The views of a scene show one set of named points, each view turned or mirrored, and shifted as a whole, with a little noise and some points left out.

Scene 1
View 1
Z118: [  5.0, -14.1,   3.2, -16.1,   5.2,  14.8,   1.6,  -2.1, -10.2,  12.0,
  17.1,   6.4,   9.2,  -9.8,   0.8,  13.0, -17.3, -10.9,  -2.0,  -0.7,
  -1.2,   8.8, -21.8, -14.7,  -0.5,  -5.7,  -1.1,   2.9]
Z294: [  6.1, -10.0,  -0.6,  -9.8,   6.1,  16.3,  11.3,  -0.1, -10.5,  11.3,
  18.5,  11.7,  25.7, -13.8,   4.3,  17.7,  -7.5,  -6.9, -20.1, -17.0,
   0.7,   9.4, -10.5,  -5.3,   1.8,  12.1,   9.1,   3.0]
Z158: [ 19.2,   9.2,   0.8,   5.6,   3.8,   6.5, -32.5,  22.6, -34.6,   2.1,
  -2.8,  32.9,  13.2,  -7.0, -15.4,   8.2, -13.3,   6.6, -39.9, -17.2,
   4.4,  -9.7, -10.3,   8.2,  -7.4,  11.2,  26.2,   5.2]
Z476: [ -1.4,  11.9,  13.2,  12.7,  18.1,   2.3,   9.4,  51.5, -45.5,  -8.9,
   0.1,  28.0,  -4.8, -15.1, -28.2,  22.7, -13.0,   9.2, -21.5, -47.6,
   1.1,   2.2, -17.4,  37.0, -14.0,  14.6,   6.3, -14.6]
Z908: [ 16.5,  -5.7,  20.9, -33.9,  -4.1,  -4.9,  -5.3,  24.2, -22.9, -14.5,
  -3.8,  15.3, -39.8,   3.8,  23.0,  29.6, -38.3,   8.2,  -3.0,  27.8,
   2.0,   2.9, -31.3, -30.2,   9.9,  15.5,  17.6,   6.1]
Z237: [ 17.0, -23.9,   3.6, -18.5,   1.8,  19.1, -23.6, -24.5, -23.6,   7.9,
  21.5,  15.4,  49.3, -13.2,  -2.3, -13.8,   7.2,   7.9, -20.7,  -6.8,
   3.3,  27.7,  -5.6, -24.2,  -6.0,  -1.6,   2.5,   5.8]
Z531: [ -8.3,  -8.7,  -9.8,  -2.0,  10.8,  23.8,  32.8,   1.2,   5.6,  27.3,
  25.6,  -0.3,  23.7, -16.0,   3.4,  30.7, -16.5, -30.5,  -9.1, -24.7,
  -2.7,   1.9, -16.1,   3.5,   1.8,   4.3,  -0.1,   1.8]
Z335: [ 16.4,   5.4,   3.9,  -3.7,  -0.1,   8.3,  -4.1,  10.0,  -5.7,   5.4,
   3.8,  19.3, -12.0,  -7.7,  -3.8,  19.4, -25.0, -10.8, -18.4,  -5.8,
  -8.8, -20.8, -18.2,  -1.5,   7.2,   3.6,  24.9,   8.4]
Z305: [  2.9,  -4.7,  -3.5,  -5.6,   5.7,  17.0,  -7.3,   4.4,  -4.1,  23.5,
  10.8,   3.0,  -2.8,  -6.5, -10.8,  18.1, -31.0, -27.1,   1.8,   3.6,
  -3.9,  -9.5, -31.5,  -7.4,  -3.5, -20.5,  -1.2,   3.8]
Z907: [ 12.6,  -5.4,  14.9, -19.1,   1.5,   2.2,  -7.3,  18.8, -25.6,  -5.4,
   1.6,  17.2, -15.0,  -3.9,   4.8,  19.8, -25.2,   4.7,  -9.1,   5.9,
   1.8,   4.4, -25.5, -13.9,   1.1,   8.3,  11.1,   1.9]
Z541: [ 13.1,  -2.8, -10.9,   9.2,   1.8,  25.5, -17.7, -19.2,   6.1,  27.8,
  19.7,  10.7,  23.1, -14.5, -27.3,  -5.0, -11.6, -28.1, -15.0, -15.1,
 -14.2, -21.9, -14.0,   1.1,  -2.6, -27.2,  11.4,   9.1]
Z301: [  1.0,  -2.1, -25.1,  10.7,   7.4,  30.4, -13.0,  -9.3,   7.4,  45.8,
  17.0,   3.9,  32.9, -10.6, -19.3,  13.3, -21.3, -42.6, -17.3, -11.5,
  -2.9, -19.6, -20.7,   4.5,  -6.4, -22.7,   2.9,  11.0]
Z218: [ 14.4,  -2.3,   7.2,   2.9,   9.5,   8.4, -39.1,  17.1, -47.1,   1.4,
   2.2,  29.1,  23.1, -10.0, -28.8,  -6.4,  -6.4,  12.2, -26.1, -19.0,
   7.1,  10.4, -14.9,   6.4, -18.5,  -4.1,   4.5,  -2.9]
Z234: [ 11.6, -14.5,  -7.8, -12.0,   1.8,  19.2, -35.9, -13.0, -11.0,  26.0,
  10.9,   6.8,  20.3,  -3.7,  -7.5,   1.6, -23.2, -19.5,  -8.2,  18.0,
   3.3,   1.3, -25.8, -23.9,  -6.0, -21.7,  -1.1,  12.3]
Z827: [ 17.5, -12.3,  -1.0, -13.4,  -7.8,  22.3,  11.5, -38.4,  30.1,  16.6,
  27.4,   2.6,   3.7, -12.5,   1.9,   4.0, -13.2, -26.1,  -2.9,   1.7,
 -23.8, -19.2, -12.2, -21.1,  19.2, -16.5,  20.4,  13.5]
Z598: [  7.6,  -9.5,  25.4, -21.4,   8.0,  -1.1,  18.6,  28.8, -41.7, -23.5,
   7.5,  23.5,  -1.3, -11.3,  12.1,  23.1,  -6.9,  25.7, -17.2, -21.4,
   6.7,  28.5, -13.0,  -4.1,   0.5,  35.0,  10.0,  -9.6]
View 2
Z908: [ 15.4,   3.9, -27.1,  -4.1, -12.9,  19.3,   0.4, -19.6,  27.1,  14.1,
  40.5,  33.7,  -4.5,  42.6, -16.8,  -1.8, -10.0, -12.0,   2.3, -19.4,
  -3.3,   9.1,  45.7, -22.0,  40.9, -39.6, -10.7, -31.9]
Z827: [-22.8,  17.4,  -5.9,  11.7, -27.0,  36.6,  18.6,  25.3, -10.9,   7.7,
  -7.9,  59.1,   7.1,  17.1, -42.6,  13.2,  -1.3,  19.4, -12.8,  15.0,
  -6.8,  18.4,  12.1, -10.8, -17.4, -21.0,  -3.0, -12.1]
Z237: [-15.8, -21.6, -11.4,  10.6, -26.4,  21.7, -33.0,  13.9,  26.0,  17.1,
  -5.7,  25.5,  -2.8,  29.9, -22.9,  55.4,   2.2,   4.4,  11.8,  21.3,
  16.3, -19.5,  19.0,  12.7, -28.8, -17.5,  -3.8, -10.4]
Z158: [ 25.5, -13.1,  15.8,  -6.3, -29.1, -16.4, -26.4, -16.9,  23.2,   0.2,
  -2.1,  25.3, -18.7,  22.1,  -8.8,  24.9, -11.5,  -1.3,   1.4,  -1.5,
  12.9, -27.4,  17.7, -33.1,  -6.9, -26.2, -18.2,   7.6]
Z907: [ 13.1,  -3.0, -13.8,  -6.9, -16.6,   9.8, -13.1, -11.8,  23.4,   7.5,
  22.8,  29.4,  -4.7,  31.4, -15.3,   4.9, -12.4,  -5.3,   1.5,  -4.7,
   5.3,  -2.4,  28.4, -12.5,  19.8, -32.3, -10.2, -18.1]
Z234: [-10.3, -14.6, -15.0,  18.1, -36.8,  13.9,   2.9,   2.5,  23.8,  -8.1,
   7.9,  30.0, -20.0,  14.9, -32.1,  32.4,   2.9,   2.7, -13.9,  19.0,
  21.4,  12.2,  10.9,   8.7,  -8.8, -17.2, -23.1, -16.4]
Z335: [ 13.6,   8.5,   4.1,  -6.2, -22.8,   2.6,   1.4,  -3.2,   6.8,   1.7,
   6.8,  40.9,  -7.3,  20.4, -22.2,   0.9, -12.4,   4.2,  -6.9,  -3.1,
   1.1,  -0.8,  19.4, -30.0,   4.8, -27.7, -14.4,  -4.2]
Z476: [ 38.7,  -4.8,  18.2, -40.1,  -5.4, -23.0, -49.8, -15.1,  13.4,  -0.1,
   3.8,  20.4,  -0.5,  12.1,   4.2, -23.1, -38.7,  -1.4,  10.0,   5.0,
  19.5, -37.1,   1.9, -12.5,   9.7, -25.4,  -7.1,  13.3]
Z305: [  1.5,   2.1,  -8.8,   0.1, -24.4,   8.3,   7.2,   2.5,  12.0, -10.9,
  13.1,  35.8,  -9.9,   6.2, -30.2,  -5.0, -12.3,   7.3, -16.1,  16.5,
  17.5,  16.7,   4.3,   4.5,   3.4, -18.0, -21.0, -12.9]
Z541: [ -9.2,  -1.4,  11.2,   9.0, -37.9,   8.2,   0.3,  12.6,  -1.2, -10.8,
 -20.1,  43.1, -10.9,   1.2, -32.5,  19.5,  -6.6,  16.3, -20.6,  25.4,
  14.2,   2.0,  -8.5,  -5.5, -27.4, -14.9, -14.4,   5.5]
Z118: [ -4.3,  -1.0, -14.5,  -2.6, -15.9,  17.3, -10.0,   9.9,  15.4,   5.9,
  12.6,  34.8,   0.6,  19.5, -26.5,   8.4, -10.9,   5.6,   1.5,  13.9,
  12.3,   2.8,  15.3,   8.9,  -3.4, -19.0, -11.0, -16.2]
Z531: [  1.5,  16.2,  -1.8, -24.6,  -0.3,   3.2,  -4.7,  34.2,   3.3,   7.3,
  10.3,  44.9,   7.2,   3.5, -32.9, -10.4, -14.2,  21.4,  11.0,  20.6,
  14.3,   5.1,   5.7,  10.2, -25.7,  -3.0, -18.3,  -6.7]
Z598: [ 20.7,  -2.5, -10.7, -28.3,   4.8,   7.9, -48.2,  -2.8,  24.7,  29.5,
  22.8,  24.9,  13.0,  41.5,  -2.7,   3.0, -21.6,  -5.9,  30.5,  -6.7,
   4.0, -30.4,  37.7,  -7.3,  12.2, -29.0,   3.4, -13.1]
Z294: [  2.0,   3.6,  -3.3, -14.6,  -8.3,   6.1, -19.3,  20.6,  14.6,  15.1,
   8.0,  37.0,   3.1,  21.3, -23.5,  14.6,  -8.7,  10.1,  15.4,  11.9,
  10.6, -10.5,  19.8,  -0.7, -20.6, -12.7, -11.2,  -7.5]
View 3
Z908: [-21.8,  36.2,   4.3,  -6.3,  -0.9, -21.6,  14.4, -17.6,  -2.1,  28.9,
  -1.8,  36.9, -17.6,  -0.8,  -3.8,  31.8, -21.5,  -3.8, -12.8,   9.4,
  -3.3,  38.6,  15.4,  18.1,  -1.2,   0.1,  21.4, -31.6]
Z294: [  6.6,   1.1,  -7.7,  13.9,  19.7,  -9.7, -16.9,  -4.9,  10.7,   8.1,
  11.3,  19.5,  19.5,  -5.8, -11.9,  -9.7,   4.1,  15.0,  -8.6, -17.4,
 -21.6,   6.6, -16.4,  20.2,   4.1,   4.8,  -1.5, -13.3]
Z476: [  7.8,   8.0,  39.6, -22.9,  29.3,  11.4, -12.9,  11.5, -45.3,  11.1,
  27.8,   8.5,   3.4,   6.6, -31.8,  -8.0,  13.2,  11.1,  -0.1, -20.1,
   3.8, -16.6,   8.5, -11.0,   4.1,  -6.8,   1.4,   4.2]
Z158: [ 13.9,  11.5,  15.4, -10.1,   7.5,  -2.1,   8.1,   7.1, -10.8,  12.0,
   3.7,   9.3,  12.1, -16.4, -20.8, -11.9,  -5.1,  12.2, -32.1, -22.8,
  -0.4,  -3.9,   4.1,  21.3,   4.8, -28.7, -12.0,   7.1]
Z531: [ -0.3,  -4.4, -23.3,  27.3,  33.9, -19.3, -22.1,   1.5,   6.9,  -2.0,
   9.2,  15.7,  22.1,  14.0,  -5.2,  -2.8,  15.0,  26.9,   8.5, -15.6,
 -21.4,  -5.6, -23.8,   3.5, -13.1,  17.1, -10.1, -12.1]
Z541: [  4.4,  -3.6, -39.9,   9.2,  11.0,  -4.4, -10.3,  -4.3,   9.1,   1.4,
 -22.6,  -7.7,  24.6, -18.9,  -5.6,  -3.5,  16.3,  24.8, -14.2, -36.6,
 -12.3, -26.9, -13.3,  29.1, -20.1, -18.0, -26.7, -11.2]
Z234: [ -3.5,  12.1, -44.9,  11.2,  -2.2, -11.1, -13.4,  -6.3,  23.1,  13.3,
 -31.9,   1.5,   6.4, -21.4,  12.3, -10.4,   0.8,   6.0, -15.9, -23.9,
  -4.4,  10.8,   3.8,  22.6,   2.3, -14.1, -15.6, -26.1]
Z598: [  1.9,  12.1,  37.2,  -9.6,  17.0,   4.0, -13.8, -12.1,  -9.4,  25.2,
  34.2,  35.8,   2.8,  -2.3, -25.8,   0.3,  -4.0,  -0.9,  -5.7,  -2.5,
 -17.4,  25.8,  -2.6,  12.8,  22.9,  10.7,  27.4, -18.4]
Z118: [ -6.7,   7.8, -23.0,   9.4,  11.6,  -8.0, -18.3, -11.1,  10.2,  13.8,
  -6.6,  14.8,   7.6,  -6.3,  -0.4,   2.9,   5.4,   9.2,  -1.7, -16.0,
 -14.3,   9.6,  -5.2,  17.1,   0.6,   3.8,   0.8, -27.2]
Z827: [-12.1,   0.5, -47.9,  19.6,   8.0, -17.7,  -1.1, -23.8,  24.0,   5.8,
 -15.1,  15.5,  23.9, -11.2,  -4.1,  28.7,   8.4,  27.6,  -9.3, -20.5,
 -31.1,  -9.9, -26.9,  47.5, -32.9,  -0.1,  -7.8, -28.3]
Z335: [ -4.7,  15.8,  -5.0,  -0.5,  10.1, -17.7,  13.2,  -4.4,  -7.0,  11.9,
  -2.8,  17.3,   6.1,  -2.3, -13.1,  17.4,  -4.6,  17.6, -17.9, -11.5,
  -7.8,  -2.2,  -2.1,  22.8, -18.7, -12.7,  -6.8,  -8.8]
Z218: [ 14.5,   7.3,  10.0, -18.1,   2.7,  17.5, -16.9,   2.2,  -8.2,  19.0,
  -3.5,  -2.3,   7.0, -28.3, -17.0, -26.5,   6.3,  -1.8, -21.0, -32.0,
   2.8,  -1.8,  12.3,  16.1,  23.0, -24.4,  -5.7,  -6.9]
Z301: [  5.3,  -0.4, -47.8,  24.0,  20.2, -20.2, -12.6,  10.0,  11.7,  -5.9,
 -23.4,  -7.1,  21.7,  -5.0,   6.9, -16.3,  13.7,  27.9,  -8.0, -32.1,
  -5.9, -19.0, -12.7,  10.8, -19.9, -12.6, -34.1,  -4.4]
Z907: [ -9.4,  21.3,   3.1,  -5.8,   5.0,  -9.8,   0.4, -10.7,  -3.8,  22.0,
  -0.6,  22.8,  -5.5,  -6.6,  -8.5,  14.3,  -7.3,   1.7, -11.9,  -6.1,
  -4.9,  19.6,   9.5,  15.3,   1.8,  -3.8,   9.3, -23.2]
View 4
Z908: [-19.6,  -3.8, -26.2,  -5.3, -26.8,  28.5,  13.8,  10.2,  10.2,   1.0,
  41.0,  41.8,   2.9, -36.1,  19.6,  20.8, -18.9,  11.6,   8.0,   8.7,
 -31.8,  -2.0,  12.6, -13.3,  18.1, -11.8,   2.7,  -8.8]
Z294: [-19.5,   5.8,  -0.9,  10.6,  -9.2, -22.4,   5.3,  20.3,  16.5, -28.3,
  18.2, -11.3, -22.8, -18.8,  -3.7,   3.0,  -1.5,   1.3, -27.9,   8.0,
 -17.9, -16.4,   4.4, -28.6,   5.1,   3.3,  -0.7,   3.8]
Z158: [-30.7, -21.1, -19.9,  -7.4,  17.1, -27.0,  31.9,  19.2,   1.1, -10.5,
  24.7,   3.1, -25.5, -15.8,   4.7, -16.6,  12.5,   1.2, -13.9,  18.3,
 -26.5,   8.1, -24.6, -26.8,   6.0,   2.9, -12.8,   8.0]
Z305: [ -7.5,  -9.4, -15.2,  12.5, -29.2, -11.5,  11.1, -11.9,  18.2, -17.5,
   9.1,   7.3,  12.0, -25.7,   3.8,  -5.0,  -6.1, -10.9, -34.9,  11.5,
 -20.4,  -2.7,   6.2,  -5.9,  14.3,  16.3,   2.1,  34.1]
Z218: [-14.4, -20.1, -16.8,  10.4,  19.0, -36.9,  38.3,  30.5,   6.0,  -5.2,
  19.9,  -5.0,  -8.0, -13.8,   2.9, -19.9,  31.1,  -1.8, -26.9,  19.6,
 -18.5,  18.2,  -8.8, -23.0,  19.7, -11.3, -12.6,   7.6]
Z907: [-17.0,  -6.0, -18.0,   2.4, -15.0,   2.8,  18.9,  11.8,  12.9,  -5.9,
  31.0,  20.8,  -2.6, -27.3,   8.4,   7.2,  -5.3,   6.0,  -8.4,  10.7,
 -23.5,   0.8,   6.4, -14.0,  14.3,  -5.8,  -0.9,  -0.6]
Z541: [-13.0,  -3.3, -18.3,  15.1, -16.5, -37.8,  22.1,  -2.3,  20.9, -27.6,
  -7.3, -24.5, -12.0, -20.7,  -3.0, -23.5,  -0.9,  -9.2, -51.5,   3.1,
 -34.3, -12.8,  -5.6, -10.8,   9.4,  19.9, -11.9,  50.5]
Z237: [ -4.2,   6.6,  -9.3,  23.7,  -9.4, -35.1,  17.8,  52.3,  18.3, -33.3,
   6.9, -25.9, -17.9, -21.3,   9.5,  -1.6,  18.1,  -1.0, -42.7,   6.5,
 -31.9, -11.2,  17.5, -38.8,  29.6, -22.2, -11.1,   9.6]
Z301: [-10.7, -12.0,  -7.7,  12.9, -24.2, -39.8,   5.2, -13.8,  15.0, -41.3,
  -7.8, -16.4,  -5.8, -17.7,  -1.1, -17.1,  -2.1, -22.4, -53.4,  18.2,
 -22.8, -10.6,  -7.2, -20.8,   6.7,  32.5,  -0.6,  53.7]
Z118: [ -6.2,   2.9,  -7.8,  17.0, -24.3, -12.4,   7.9,  10.2,  20.8, -22.4,
  15.3,  -1.4,   1.0, -24.3,   1.8,   4.3,  -2.4,  -2.6, -31.5,   7.8,
 -18.6,  -9.9,  16.3, -16.3,  15.4,   0.4,   2.1,  13.4]
Z234: [ -1.0, -10.9, -22.2,  13.7, -31.0, -20.7,  15.0,  15.4,  14.5, -30.4,
   0.8,  -0.7,   4.2, -28.7,  22.6,  -5.3,   3.2, -14.0, -41.3,  15.4,
 -39.5,  -2.7,   9.7, -28.8,  32.3,  -0.6,  -7.0,  38.9]
Z531: [-13.9,   7.9,  13.4,  17.4, -23.0, -24.7, -11.4, -10.0,  23.5, -35.6,
  12.4, -13.2, -10.8, -17.2, -16.7,   4.1, -11.0,  -8.0, -39.7,  13.5,
   1.0, -21.4,   8.2, -14.8,  -4.9,  26.4,  14.2,  15.5]
Z827: [-15.6,  21.0, -20.6,  13.5, -41.5,  -8.9,   7.8,  -2.1,  31.7, -30.2,
  -0.3, -20.1, -16.4, -31.9,  -1.9,  -2.7, -28.5,   3.6, -42.9, -13.3,
 -47.7, -36.6,  15.6,  -6.0,   6.1,  14.3,  -8.2,  40.4]
Z598: [-21.8,   5.7,   2.3,   7.6,   9.0,  -4.6,  13.7,  31.9,  14.2,  -1.7,
  47.1,  10.3, -17.3, -17.7,  -9.5,  15.7,   6.6,  17.8,  -0.1,   9.9,
   1.4,  -1.5,   9.3, -19.4,   3.4, -17.5,   5.1, -38.7]

In a view up to two points have been moved. Name them for each view, in the order of its rows, or write none.
view 1: none
view 2: none
view 3: Z158
view 4: Z294
